Each row is a point on a tangle of strands that fork, close into loops and nearly touch. The rows are in no order.
Points whose rows are less than 81.8 apart are linked; no others are. Some points are linked to none.
Vesaf: [ 16  16 -14   6  -2 -16  -4  -8 -14   6  10  -1  15   6  -3  13  11 -21
  -1 -14 -27   1  17 -13  -1  36  -9  13  12   6  -6   2 -19  33  -8 -18
   5   4  -4   2 -22  -1 -21  -3 -25  20  19  15 -31   9  14   1  -7  10
  13   0  28   9  -1  10 -14  27   4 -16   4 -22 -11 -18  11  27   1  -4
   2   2   1   2  27  27]
pege: [ -4 -27  -5   5   0  13  -1  20  10  -7  -8   2 -14   1  -3  -1  -1 -10
  14  -5  38   3  -7   3  -2 -26  -4   0   9 -15  -4 -11  -2 -12  -2   5
 -19   2  11  -5  -2  15  10 -10  15  -6  -1  -5   5  -6  -9  11  -2  -5
  -2  -1 -14 -11  12   9   7  -4   0  23  24  -5  -6  16  -2  -7   1   6
   8 -10  -9 -24 -14  -4]
Bivav: [ 21  26 -20  10  -5 -20  -9  -7 -22   7  19  -4  25  10  -3   8  12 -18
  -6 -20 -41   2  25 -21  -6  42  -6  17  15  19  -2   2 -17  40 -13 -19
  10   5  -8   2 -24 -10 -26  -3 -37  39  25  20 -38  13  13  -2  -8  13
  16   2  42   9  -9  12 -12  29   5 -28   0 -28  -7 -24  11  34  -6  -6
  -2   0   3  11  31  34]
detub: [-27  -5  27 -20  -4  15  -6  -6  16 -20 -13  -3 -19  -7   3 -45  -9  38
 -26  -3  15 -16 -18  15   3 -38  -7 -41 -22 -11  21   2  42 -31  18  22
  -1  -7   5  -8  34   2  26  -6  30 -15 -33 -39  40   3 -20  -4  17 -20
 -14  13 -28 -33 -15 -27  -7 -41  -6  24  -4  35  -3  41   3 -32   6  -2
 -10  10   9  -3 -30 -26]
lipoz: [ 18  -3   1  -8   7 -13  26 -12  -3  39  26  -6 -11 -10  10   6  -1   7
  49  42  27 -52 -27  28  -8 -46  24  -2   2 -22 -11  -2   4 -36 -28  22
 -25   1 -12 -47  -6  25  11  20  17 -15 -37  10  18  11   3 -27 -30 -16
  -4 -32  -9  10  13  -6  32 -32  11  62 -17   6 -27  13 -20  -5   1  12
  13   5   9 -11 -23 -28]
Rusog: [ 18  12 -13   7  -8 -22   8  -8 -20  25  27  -6  10  -3  -3  26  21 -41
  25   5  -7 -14   5  -4   1  22   1  19  22  -2 -14   2 -16  20 -22 -12
  -9   4 -11  -7 -27  13 -25  14 -20   5   7  24 -29   7  22  -3 -20   4
  11  -9  23  17   3  13   3  21   9  12 -11 -26 -23 -12   2  27   0   4
  12   9  -1  -8  14  22]
Defi: [ -3  22  20 -16 -18 -10  10 -25   1   8  17  -6 -21  -9  20 -48  -6  30
 -11  27 -12 -34 -29   9  -7 -41   2 -38 -17  -5  14  -3  47 -33  -8  25
 -11  -8 -10 -31  34  -1  16  15   9  -1 -37 -17  23  15 -14 -30  -2 -19
 -14  -2 -13 -26  -1 -23  14 -41  17  30 -36  42 -13  35 -12 -19  -1  -2
  -5  15  24   8 -30 -26]
Fegu: [ 11 -12  -1  -2  -7  -4  17   7   1  23  20  -7 -29 -15  13   0   6  -7
  45  28  34 -36 -28  18  -7 -47  13  -5   6 -28  -9 -13  18 -31 -24  16
 -33   3  -6 -42   0  19   5  14  19 -11 -28  -1  20   9  -6 -19 -25 -14
  -4 -22  -9  -5   6  -4  32 -30   7  56 -11   6 -27  24 -12 -16   1   7
  15  -5  14 -27 -30 -19]
sep: [ -3 -30   5   0  15  14   5  11  13   6 -13   0 -13   3  -8   3  -2   2
  15   8  44 -16 -11  19  -6 -25   1  -3   4 -20  -8   2  -5 -20  -2   8
 -17   1   1 -16 -10  25  12  -5  27 -18 -19  -6  16   0   1   3 -15 -14
   0 -10 -19  -4  10  -3   9  -8  -5  43  21  -3 -10  13  -5  -1   5  14
  11  -2  -8 -20 -18 -16]
Meduv: [-17 -40 -14   1 -18  10   5  31   3  -6  10 -11 -40 -18  11  13   8 -24
  45 -11  74  13 -20   5   7 -57   4   2   3 -34   2 -27  28 -33  -2  21
 -30   7  15  -7  10  10  15  -1  23 -13  -2 -10  35  -6 -19  17   6  -4
 -15   6 -28 -11   1   5  26 -37 -12  31  19   1 -12  40  -2 -54  -9  -4
  15 -29  10 -44 -33  -6]
Fele: [ -8 -34  -3   2  12   7  12  18   5  17  -5   4   4  -1 -14  33  12 -29
  29  -6  50  -4  -5  20  -3 -15  -6  13  11 -25 -23  -1 -28 -10  -7   1
 -20  -3   0   1 -36  32  -2  -7  22 -24   2   6   3  -9  10  14 -20   2
   4 -16 -14  10  16  10  10  15  -3  35  30 -28 -13  -1  -6   3   6  15
  15  -5 -26 -29  -9   4]
fogon: [  5 -24  -3  -3  -5   0  15  17   4  24  20  -5 -31 -20   8  13   8 -16
  53  17  53 -31 -28  24  -5 -51  12   3  10 -39  -8 -18  15 -35 -23  19
 -35   5  -3 -37  -6  24   6  13  28 -20 -22  -5  26   5  -6 -10 -23 -10
  -4 -23 -15  -2   2  -2  32 -33  -2  63  -1  -3 -28  26  -8 -26   2   7
  23 -12  11 -44 -36 -15]
Bekag: [-25 -44  -1   1  -6  24  -5  29   9 -21 -14  -4 -29  -7   5  -1  -7  -3
  19 -20  63  24  -5   3   5 -42  -5 -10  -4 -18   5 -22  20 -30  21  11
 -12   5  24  13  14   6  22  -8  29  -7  -5 -17  32 -17 -25  22  16  -3
 -14  17 -33 -19  -2  -1   6 -30 -14  10  32   8   2  33   0 -45  -2  -8
   4 -22   3 -22 -21 -13]
Pefo: [  0   0  -6  -3  21   7  -9  -1   5  -2 -29   9  27  18  -6  20  -4  12
 -21 -29 -22  18  19   5  -5  54 -19  14  -9   3  -8  12 -37  36  22 -28
  23  -9  -7  13 -31  -1 -13 -23  -3   4  21  -2 -16   5   9   7  -2   9
   7   4   9   7   0  -7 -20  32 -11 -37  33 -26   7 -39   2  17  16  -2
  -8  -1 -18  11  36  13]
Tipaz: [-33 -29  16 -12  -4  25 -12  15  13 -27 -21  -8 -26  -8   2 -21  -8  20
 -10 -15  49   7  -9  14   9 -47  -5 -29 -17 -16  12 -10  33 -34  26  18
  -5   0  20   7  26   5  30  -6  32 -19 -20 -31  44  -9 -24  12  23 -12
 -18  21 -35 -29 -12 -21  -3 -42 -19  20  19  25   1  42   4 -51   3  -5
  -3  -6   4 -17 -24 -27]
ker: [  8  38   9   1 -13  -7 -11 -25  -7 -26 -14  11  31  15  -2 -31  -5  28
 -53 -17 -82  -2  19 -21   5  56  -3  -9  -5  34  23   9  17  51   5 -12
  30  -1   2  18  24 -46  -7 -13 -25  31  20  -9 -26   7 -13  -7  15   8
  11  11  20 -17 -11  -9 -36  23   3 -62 -24  13  25 -11   3  24   1 -20
 -18  18  17  21  22  16]
rinod: [ 16  11  -7   7  -2 -14   0 -13  -9  11   7  -2   9   3  -4  11   8 -20
   0   4 -20  -7   8  -8   2  27  -2  11  10   4  -5   8  -8  23 -10 -14
   0   4  -6  -7 -11   3 -16   6 -20   8   6  12 -27   8  18  -5  -8   0
  11  -2  20   9   6   7  -8  22   5  -2 -10 -10 -12 -10   4  25   2   2
   6  10   4   1  20  16]
nom: [-23 -39   7  -3   7  27  -7  23  14 -21 -27  -2 -21  -2   0  -9 -11  15
   3 -15  56   9  -4  13   4 -35  -7 -17  -6 -18   2 -12  14 -28  24  10
  -8   4  17   6   9  10  24 -11  33 -17 -15 -25  33 -11 -21  13  13 -13
 -13  14 -32 -21   0 -10  -1 -31 -16  17  35  13   2  29   4 -35   3   0
   0 -13  -1 -18 -15 -23]
Dagi: [ 10  18   2   7   8  -5  -7 -18  -1  -8 -19   6  21  14  -7  -4  -4  11
 -32  -9 -44  -2  16  -6   3  47  -7   5  -1  14   3  15  -7  36   8 -19
  19  -1   0   5  -4 -15 -10  -7 -20  11  10  -1 -25  11   7  -6   2   1
  12   2  19   2   1  -7 -24  25  -2 -33  -3  -1   9 -18   4  26   7  -6
  -7  10   7  15  29  14]
nor: [-19 -27 -10  -2  14  19 -11  18  16  -2 -28  12  10   5  -3  41  -3 -10
   0 -30  24  37  10   2  -2  22 -23  11  -1 -11 -17  -8 -49  12  20 -21
   9  -5   0  25 -39  13 -10 -21  17 -13  21  -7   0 -15   5  22   5  13
   1   4  -9  12   7  -2  -8  22 -10 -17  47 -26  -1 -28   0   2  14   9
  -6  -7 -31  -6  19   3]
Sar: [ 19  30 -29   6 -13 -17 -18   0 -24  -2  25  -2  27  11   0   8  14 -15
 -13 -36 -43  20  30 -29 -17  42  -3  21  13  27   2  -7 -27  49 -17 -22
  12   8  -3  15 -30 -19 -33 -12 -46  50  42  21 -36   9   3   5  -6  29
  21   7  54   5 -19  18 -14  31   5 -45  13 -36  -2 -32  15  31 -12  -9
 -13 -12  -2  12  29  37]
vuf: [ -9 -22 -11   7  -4  11  -7  18  11 -12  -9   7  -6   0  -3   3  -2 -16
   3 -13  23  20   1 -10   0 -15  -7   3   9  -7  -3 -14 -14   1   0  -3
 -12   2  16   9  -2   6   4 -12   5   1  15  -2  -5 -12  -8  17   5   6
   0   5  -5  -4  12  10  -1   8   2   2  26  -6  -3   4  -1  -4   0   3
  -2  -9 -12 -18  -5   3]
Tef: [ 27  13   9   0  28 -22  32 -23 -20  39  11  -5  30  -4 -10  34  18 -13
  35  34   1 -34   6  24   6  21  20  16  -1  -8 -28  26 -21  -3 -14   3
   3  -4 -33 -19 -28  28 -14  30  -5 -24 -21  33 -10   2  35 -15 -30  -9
   7 -26   5  37   9   8  14  16   4  32 -23 -15  -4 -29  -1  24   2  15
  15  18 -20   5  13  -2]
gude: [-18 -14  -8   5 -25  15 -11  31  -1 -29  11  -6 -27  -7   8 -20  -2 -10
  10 -17  23  34  -3 -22  -6 -36 -10 -10   2   2  15 -22  19 -12   3  13
  -8   0  25  20  29 -12  17  -9   3  17  15  -5   7 -20 -29  15  17  15
 -14  22 -16 -24  -4  18   9 -11   3 -18  12  13  10  27   1 -35  -3 -19
   2 -26   6 -15 -23   6]
tata: [ 33  38  12   9  35 -19  12 -29 -17  14  -9   0  33  12 -13 -10   0  19
 -21  25 -59 -29  19   7  17  53   9  14   5  23 -11  36   1  12   2  -7
  21  -5 -29 -16  -7  -7  -7  15 -24  -3 -10  14 -27  21  24 -29  -5 -17
   5 -17  23  27  -2  -2  -6  17   0 -13 -36   2  21 -36   1  34  -8   2
   0  23  -4  42  30   2]
vefog: [ 38  42  11   7  15 -23  12 -35 -17  19   5  -3  28   9  -5 -20  -2  22
 -18  38 -64 -29   8   0  21  38  17   6   7  20  -1  29  14  -1  -7   0
  14   1 -28 -19   8 -15  -6  21 -27  -6 -17  13 -22  24  20 -36   2 -21
   5 -18  24  23   5  -4  -1   2   9  -6 -55  17  16 -24   4  30 -12   6
  -2  30   8  39  23  -7]
vuz: [-28  -3   0  -6 -37  16 -18  31  -9 -32  23 -13 -40 -11  12 -29  -3  -4
   3 -14  11  43  -7 -26  -6 -39 -14 -16  -5  13  31 -17  33 -16   0  20
  -3  -3  31  27  41 -26  21 -10   0  22  19  -8   7 -23 -33  13  26  23
 -19  30 -19 -34 -16  16   6 -18   3 -28  -2  20  20  36  -2 -47   0 -27
   8 -25  17  -9 -30   8]
Kan: [  9  43  -1   4 -28 -11 -17 -19 -14 -25   8   3  23   7   4 -29   3  11
 -44 -19 -79   8  18 -30   0  44  -5  -8   2  33  22  -2  13  49  -6  -6
  24   7   9  21  22 -47 -12  -9 -37  41  28   2 -33   6 -13  -4  13  22
   9  18  27 -20 -14   1 -27  24   9 -58 -24  12  16  -8  11  21  -1 -23
 -17  11  21  12  21  22]
bok: [-34 -50 -13   8  10  33  -9  38  20 -15 -25  15  -2   2  -1  38 -14 -19
   9 -27  52  43   8  -3  -7 -10 -18  10   6  -5 -11 -26 -42  -7  21 -17
   2  -4  14  34 -26   8   0 -20  31  -4  18 -14  17 -26 -10  31  13  13
  -8  12 -18  11   4   3   5   8 -11 -17  56 -25   3 -10  -5 -12   0   1
  -4 -25 -29  -6   1   3]
lup: [ -3  -9  -2   5   1   5  -5   2   9  -2 -15   6   2   3  -6   7  -1  -8
  -9  -3   6   6   0  -5   1   5  -4   5   3  -5  -5   2 -14  11   0 -10
  -6   2   7   4  -7  10  -2  -8  -1  -5   7  -1 -11  -1   8   9  -2   2
   8   0   0   0  14   1  -7  18   0   5  13  -3  -6  -2  -1  12   7   8
   1   5  -6  -9   6   3]
Nasuf: [ 14  22 -31   4 -14 -11 -21  12 -17  -6  26  -4  18   7   3  18  15 -20
  -1 -41 -29  32  28 -26 -21  39  -7  22  13  19  -3 -13 -41  44 -10 -23
   9   8   0  23 -36 -16 -35 -16 -37  43  48  19 -28   0  -2  13  -6  33
  22   9  50   5 -22  21 -14  28   4 -41  23 -43  -3 -35  16  24 -12  -6
 -15 -21  -9   8  24  35]
rud: [ -7  32  25 -24 -37  -8   3 -24  -5   0  29  -9 -25 -12  26 -60  -2  35
 -21  24 -21 -26 -34  -2  -4 -42 -10 -43 -19  11  27  -3  60 -27  -9  22
 -11 -13  -4 -22  47 -12  20  10   4  12 -24 -26  16  14 -14 -30  10 -13
 -17   3  -9 -39 -11 -18   7 -42  19  17 -51  46  -7  43 -16 -25  -1 -11
  -3  17  25   9 -36 -13]
lef: [ -6 -37  -8  -3  -7   8   9  27   6   8  11  -9 -37 -21   7  15   9 -20
  47   3  68 -12 -26  20   2 -58   7   3   6 -41  -5 -23  24 -36 -12  20
 -36   6   4 -25   1  19  12   5  31 -23 -14 -12  37   1 -12   5  -8 -11
  -9 -10 -25  -8   1  -2  29 -39 -12  55  11  -1 -23  37  -2 -43  -3   4
  19 -19  10 -51 -36 -14]
goga: [ 13   6  11  -9  30 -16  24 -30   5  36   4  -1   7   9  -3  -6 -14  31
   8  43   2 -45 -16  32   3 -25  29  -8 -13 -12  -2  21  -1 -38 -12  23
  -1  -6 -20 -36   4  17  20  16  14 -23 -47  14  19  15  11 -25 -19 -25
  -3 -26 -14  17  19 -18  19 -24   6  45 -16  16  -7   4 -14  10   0  25
   0  20   3  19 -12 -36]
kala: [ 45  41   6   4  15 -28  14 -32 -21  30  15  -4  28   5  -2 -11   2  16
  -4  47 -54 -30   3   3  20  25  23  10   7  15  -4  26   7 -10 -16   5
   7   3 -31 -27   5  -4  -6  26 -28 -13 -18  19 -19  22  23 -38  -4 -21
   2 -22  23  26  11   0   9  -3  10   9 -56  13  12 -25   5  29 -12   9
   3  32   5  32  22 -10]
Rudu: [-38  -8  14 -19 -35  18 -20  19  -7 -29  15 -14 -45 -14  15 -26  -1  12
  -6 -12  26  30 -15 -10   7 -52 -13 -27 -17   5  39 -12  51 -30  10  25
  -5  -7  31  18  47 -20  33  -7  11   4   3 -22  25 -18 -31  15  35   8
 -24  28 -27 -40 -22  -4   2 -39  -7  -3  -7  31  14  53  -6 -64   2 -22
   8 -12  17 -12 -38  -6]
rilur: [-16 -28 -17  10 -20  16  -4  37   3 -25  10  -2 -27  -8   6  -4  -1 -22
  25 -18  39  35  -2 -21  -8 -37  -7  -1   7  -6   6 -28   6 -12   2   9
 -11   3  23  18  15  -5   9  -9   8  13  18  -4  12 -21 -26  22  12  12
 -14  17 -16 -12   2  22  12  -9  -1 -14  23  -2   4  21   1 -31  -8 -15
   4 -33   2 -20 -20  10]
peno: [-35 -50 -15  11  -1  33  -9  44  17 -25 -17  14 -13  -2   2  26 -15 -21
  12 -27  50  46   9 -12 -14 -20 -14   7   2  -1  -2 -34 -27  -6  22 -12
   2  -2  23  37 -10  -1   3 -18  28  10  20 -14  22 -31 -20  33  16  16
 -11  19 -19   3  -1  10   6   3  -9 -26  49 -20   8   0  -1 -18  -6 -11
  -5 -33 -15  -6  -8   7]
tov: [ 14  -3   5  -7  14 -10  24 -17   2  34  15  -4  -8  -2   2   0  -6  14
  30  41  18 -46 -21  27  -8 -36  24  -5  -4 -16  -7   7   2 -34 -20  20
 -15  -3 -13 -41  -1  23  12  14  16 -16 -41  11  18  12   5 -22 -26 -19
  -3 -26 -12  10  14 -10  25 -25   8  54 -12   9 -17  10 -15   3   1  17
   8   9   5   0 -19 -31]
ror: [ -4   9 -33  10 -35  -4 -22  30  -4 -19  31  -3 -13 -16  10  16  15 -43
  16 -33 -11  45  14 -35 -22   1  -6  17  16  10  -4 -36 -29  29 -13 -10
  -4  15  15  30 -12 -16 -30  -4 -27  29  51  13 -15 -24 -11  28   8  36
   8  15  34   6 -21  29  -5  16   6 -39  13 -31  -9 -20  17   0 -19  -7
 -16 -30  -3  -7   4  34]
lizun: [-29 -49 -11   2 -17  17   2  32   7 -15   2 -11 -42 -14   9  15   0 -20
  37 -19  79  25 -13   1   4 -55   0  -2  -4 -25   5 -28  28 -35  11  17
 -20   7  23   8  14   7  20  -4  28  -9  -1  -9  40 -18 -24  28  14  -1
 -18  16 -37 -11  -1   2  19 -37 -16  16  28   5  -5  42  -1 -59 -10 -11
   9 -32  10 -34 -28  -7]
Kot: [ 33  18   6  -4  21 -23  28 -30 -15  43  16  -5  23   0  -5  19   7   5
  25  48 -11 -36  -5  18  11   4  30  10  -1  -4 -16  23 -11 -16 -19   7
   0   0 -30 -28  -9  20  -4  30 -10 -22 -26  28  -5  12  31 -26 -22 -15
   3 -29   6  34  15   3  18   2   6  37 -37   1  -1 -21  -5  22  -2  18
  11  24  -9  14   9 -14]
kiseg: [  5  16  13   3   8  -2  -3 -22   8 -10 -26  10  21  13  -7 -13 -11  22
 -39   0 -43  -8   7  -2   6  41  -3  -1  -6  14   5  19   6  29  13 -16
  18   0   0   7   9 -16  -5  -5 -12   1  -1  -8 -17  10   8  -8   5  -7
  13  -1   8  -2   3 -11 -26  19  -2 -28 -12  12  13 -11   3  23   9  -2
  -9  14   8  17  21   3]
Tamez: [ 28  25  11   7  39 -17  19 -24 -18  22  -9  -1  31  10 -12  11   8   5
  -2  20 -35 -26  19  12  10  49   5  17  -2  14 -23  34 -12  13   2 -10
  17  -7 -31 -16 -24   9 -11  17 -15  -5 -10  22 -24  15  31 -18 -17 -12
   5 -17  16  29  -2   3  -2  23  -2  -2 -21 -11   9 -36   2  34  -3   5
   8  15 -13  29  30   6]
mumas: [-32 -13  21 -19 -16  20 -12   7   8 -27  -7  -9 -28 -13   5 -32  -4  23
 -18  -9  31   2 -13   9   8 -48  -7 -36 -19 -11  23  -8  44 -32  17  23
  -6  -6  15   0  36   0  31  -5  25 -14 -20 -35  40  -5 -24   6  25 -11
 -18  20 -30 -36 -16 -19  -2 -42 -11  21   0  33   2  46   1 -50   6  -9
  -2   0  10 -14 -31 -23]
fot: [ 15  21  21  -1  36  -9  13 -35  11  12 -25   8  22  14 -12 -11 -15  33
 -33  26 -37 -25   0  18  14  38  14   1  -8  12  -4  37   7  -4  17  -6
  21  -5 -21  -8   7  -5  -1  11  -3 -21 -22   1  -3  17  23 -18  -3 -19
   8 -17   1  19   6 -18 -15   7  -4  -6 -26  17  19 -18  -1  28   3  14
  -7  23   0  38  14 -16]
Gesu: [-15 -18 -28  12 -17   2  -8  34   2  -9  18   5  -8 -10  -2  29   8 -51
  29 -29  27  36   6 -16 -11 -13 -10  17  20 -10 -11 -33 -37   7  -5  -8
 -13   4  16  25 -23   4 -20 -10  -5   6  38   6  -4 -23  -3  29   3  26
   3   4  12  16  -1  22   5  15   1 -15  27 -36 -14 -13   5  -7 -13   1
  -4 -26 -20 -15  -6  27]
beba: [  1  24  18  -2   1   0  -7 -25   9 -21 -31  16  30  16  -5 -24 -12  36
 -56 -11 -64  -5  13  -7   7  54  -4  -6  -8  25  16  17  12  43  20 -15
  28  -3   1  16  19 -35  -6 -14 -13  12   9 -17 -15   8  -6  -5  13  -2
  12   5   8 -13  -2 -17 -38  20  -2 -53 -16  13  25 -15   0  22   8 -11
 -17  19  10  20  22   7]
Rumo: [-26 -37 -13  11  -8  26  -9  39  14 -28 -11   9 -17  -3   3   9 -12 -16
  10 -23  40  42   7 -18  -9 -28 -12   2   3   0   1 -30 -13  -7  17  -4
  -1   0  25  30   3  -4   8 -14  19  12  18 -10  15 -28 -25  29  16  15
 -11  19 -19  -5   1  13   6  -1  -4 -23  38  -8   7   8   1 -21  -7 -12
  -5 -29  -8  -8 -10   6]
kag: [-25 -37  -8   1  12  25 -10  25  18  -9 -27  15   4   2  -3  36  -8 -12
   2 -26  37  35   7  -1  -3   0 -18   9   4 -10 -13 -15 -42   1  18 -15
   1  -4  10  27 -29  12  -1 -19  22 -10  19 -10   6 -19  -3  26  10  11
  -3   7 -14   9   9   0  -1  15  -9 -11  50 -21  -1 -16  -4  -5   7   8
  -4 -11 -28  -7   8   1]
devov: [ 23  16  20  -1  45 -10  20 -31   4  23 -19   4  23  11 -14   5  -8  22
 -13  33 -23 -25   2  24  12  32  17   6 -11   4 -15  40  -6  -9  11  -2
  18  -5 -29 -14  -6  11  -1  17  -2 -25 -24  15  -1  13  30 -19 -13 -16
   5 -21  -3  29   7 -10  -5  12  -6  12 -23   9  14 -25  -1  26   4  17
   2  21  -8  31  16 -16]
gono: [  7  11 -30   5 -26  -8 -20  18  -9 -12  27  -3   1  -6   7  18  13 -36
  13 -36 -15  36  18 -28 -18  16  -9  17  18   8  -4 -27 -35  32 -10 -14
  -2  15   9  25 -22 -12 -32  -9 -29  30  47  13 -20 -13  -4  22   1  33
  12  11  39   6 -15  26 -13  20   6 -32  16 -34 -11 -24  17   8 -12  -4
 -13 -23  -5  -5  14  33]
faka: [-43  -7  14 -20 -36  21 -23  26  -8 -34  20 -13 -50 -11  13 -25  -8  10
  -9 -16  17  41 -11 -19   2 -44 -16 -24 -17  17  46 -12  48 -26  12  25
   3  -9  35  33  50 -31  29  -9  10  15  14 -19  18 -27 -36  21  37  21
 -22  30 -27 -43 -26  -1  -2 -34  -5 -26  -7  28  24  50  -5 -59   1 -29
  12 -16  22  -2 -37  -1]
Resel: [ 16  35 -10  10 -19 -15 -14 -17 -15 -13  11   0  20   7   2 -19   4  -1
 -30 -12 -64   3  18 -27   0  41  -4   0   8  25  13  -1   7  44 -10 -12
  16   9   5   8  10 -33 -13  -1 -39  38  19   7 -34  11  -3  -7   6  12
  11  12  33  -8  -7   6 -19  22   9 -42 -20   4   4  -9  10  24  -2 -15
 -11   8  20  12  25  24]
mafes: [  3  20  22  -1  16  -3   5 -30  15  -5 -30  13  21  15 -10 -22 -16  38
 -47  12 -43 -20   1   6  10  41   7  -3  -9  17   5  29  16  16  17 -10
  21  -4  -8   4  18 -17  -2   0  -4 -10 -15 -13  -5  13  11 -12   6 -16
  13  -7   1   2   4 -20 -26  10  -2 -24 -24  22  20 -11  -1  26   6   7
 -12  20   7  31  12  -9]
puzer: [  4  31 -15   6 -38  -9 -20  -1  -7 -20  24  -3   2  -7   9 -24   9 -17
 -21 -14 -45  22   3 -35  -5   8  -2  -6   8  20  15 -15   8  31 -17  -1
   3  14  18  18  24 -30 -10  -1 -36  32  30   9 -28  -3 -10   4  15  28
   3  21  23 -20  -6  15  -9  20  15 -34 -16  10   0   4  12   4  -2 -16
 -14   1  16  -8   8  23]
tabem: [ 36  28   6  -1  18 -25  19 -31 -14  35  12  -4  21   4  -3   4   1  12
   6  48 -32 -31  -3  10  15  13  27   9   2   5  -8  24   0 -15 -16   5
   4   1 -27 -25   0   8  -4  28 -18 -18 -24  22 -12  18  26 -31 -10 -18
   3 -23  13  28  14  -2  12  -1   8  21 -44  10   6 -19   0  26  -6  14
   7  28   1  23  14 -14]
rutu: [-20   5  23 -19 -15   2   2 -14  10  -4   5  -8 -29 -16  13 -44  -5  26
 -17  13   9 -25 -26  16  -3 -49  -3 -43 -19 -15  20  -5  49 -36   3  25
  -9  -7  -4 -23  36   5  23   8  22 -14 -35 -32  37  10 -17 -16   7 -19
 -18   6 -23 -29 -12 -25  10 -43   1  36 -21  40 -14  41  -4 -34   4  -2
  -4  11  20  -5 -34 -27]
zuf: [ 28  20   9   4  36 -22  27 -23 -23  30   2  -4  33   4 -11  23  17  -8
  20  24 -20 -29  17  15   8  40  10  18   3   3 -28  31 -19   8  -6  -5
  11  -6 -34 -18 -30  19 -16  23 -13 -10 -13  30 -20   8  33 -17 -23  -9
   5 -19  15  33   0   9   5  22   1  13 -21 -18   4 -34   3  32  -2   7
  13  17 -16  19  26   6]
biku: [ 35  28 -13   4 -20 -30  15 -12 -25  39  44  -9  11 -10   5  17  22 -32
  33  40 -12 -32  -9 -10  12   7  21  16  22   9 -11   3   2   8 -39  -7
 -15   8 -20 -26  -9   3 -21  33 -27   4  -5  30 -28  15  19 -27 -19  -6
   4 -16  29  19  10  14  23   3  22  20 -45  -8 -21  -9  -8  26 -11   2
  12  22   7   0  10   6]
lim: [ -8  20   5  -1 -32  -1 -13  -4   3 -23   8  -1  -2   1   6 -42   2   9
 -29   1 -25   9 -12 -21   0  -8  -2 -19  -2  17  20  -3  28  10 -14   7
  -3  -2  17   8  38 -18  12  -5 -10  19   4  -4 -13  -1 -12  -5  15   7
   0  17   2 -33   0   2  -1   4  17 -12 -18  27   8  24  -3  -5   5 -10
  -5   5   8  -6 -14   4]
Dogu: [  2  10  -1   2  15   4 -14  -9   5 -11 -32  11  29  18  -5   0 -11  22
 -39 -24 -44  11  21   1   1  55 -14   9  -9  15   6  12 -20  44  21 -24
  25  -4   1  16 -11 -20 -11 -22 -11  12  19  -8 -19   7   0   1   5   5
   8   6  15  -1  -1 -11 -30  28  -9 -49  17 -13  17 -33   1  20  14  -7
 -13   7  -3  17  33  12]
Nipi: [ -8 -15  -7  -5  22  13  -8   8   8   2 -29   7  21  12  -3  38  -2  -1
  -5 -32   3  30  15   6  -6  45 -24  14  -6 -10 -18   3 -49  23  24 -25
  17  -9  -6  21 -44  11 -15 -23  10  -9  20  -5  -6  -3  12  14  -2  12
   2   3   0   9   0  -5 -14  30 -10 -25  45 -32   1 -38   3  10  19   6
  -5  -4 -31   1  31   9]
Domu: [  0 -17  12  -5  25   6  11  -9  14  19 -14   1  -4   5 -11   4  -4  15
   7  24  26 -30 -13  27  -7 -17  11  -4  -7 -12  -9  18  -7 -19  -4   8
  -6  -2  -8 -23  -8  27  11   4  24 -23 -31   3  15   5  12  -6 -23 -17
   5 -17 -18   8  12  -9  10  -5  -2  44   7   3  -8   7  -9  13   6  22
   6   8  -5  -1 -12 -25]
fakog: [ 11   3  20  -4  44  -5  18 -26  10  24 -27   7  19  11 -14  14  -7  19
 -10  28  -5 -23   0  28   6  25  13   7 -15  -2 -19  38 -13  -6  14  -4
  16  -3 -24 -11 -13  21   0  13   7 -29 -25  13   4   8  32 -10 -18 -13
   6 -20 -12  26   8 -10  -4  14  -9  17  -7   3   8 -21  -4  25   9  20
   3  18 -12  20  12 -17]
gapiz: [  3   1  10   3  14   0   1 -15  10   5 -23   7  10   9 -10   6  -5   7
 -19  11 -11  -9   1   8   2  24   1   4  -4   2  -7  20  -7  12   7 -13
   5  -1  -4  -3  -6   8  -4  -1  -3 -12  -8   1 -10   7  19  -2  -7  -8
  11  -6   0   8  10  -9 -12  18  -3   3  -2   2   2 -10   0  23  11  11
   1  12  -1   8  14  -1]
sukug: [-19 -14 -29  13 -24   7 -17  39   4 -20  16   4 -12 -14   2  30   7 -46
  21 -33  16  47  11 -26 -18  -8 -10  18  13   2  -8 -37 -40  17  -4 -13
  -5   7  19  33 -17  -7 -24 -10  -7  17  44   5   0 -27 -11  31   9  31
   3  14  17  14 -11  23   1  15   1 -32  25 -35  -6 -18   9  -7 -17  -4
 -12 -33 -13  -8  -4  30]
famin: [ -1  -7  16  -4  32   2  12 -17  18  20 -23   5   5  10 -13   3  -9  23
 -11  26  13 -27  -9  28  -1  -1  14  -2 -12  -5  -9  30  -8 -15   5   3
   4  -5 -13 -16  -6  22   9   6  17 -26 -31   5  15   7  19  -6 -19 -16
   6 -17 -16  14  12 -15   3  -1  -6  31   3   7   0  -3  -8  20   7  24
   1  14  -7  12  -5 -25]

A tip is a point with one link. Name the tips that can be reached along the links from each point below, in the order of the rows.
Nasuf | Rusog, Gesu
fogon | rud, goga
beba | Rudu, Resel, gapiz

A piece is two or more points that can be reached from each other along the links. Count, over all rows, the pieces, the separate loops (a circle has one, a figure eight two, a Y none), the forks (points with three links) and the tips (points with one).
pieces | 4
loops | 1
forks | 1
tips | 7

Name the points in between on the shortest way along the links from the first point to the second, in order.
Resel; beba | Kan > ker
vuz; Pefo | gude > rilur > Rumo > peno > bok > kag > nor > Nipi
Fegu; lizun | fogon > lef > Meduv
pege; beba | sep > Domu > famin > fakog > devov > fot > mafes > kiseg
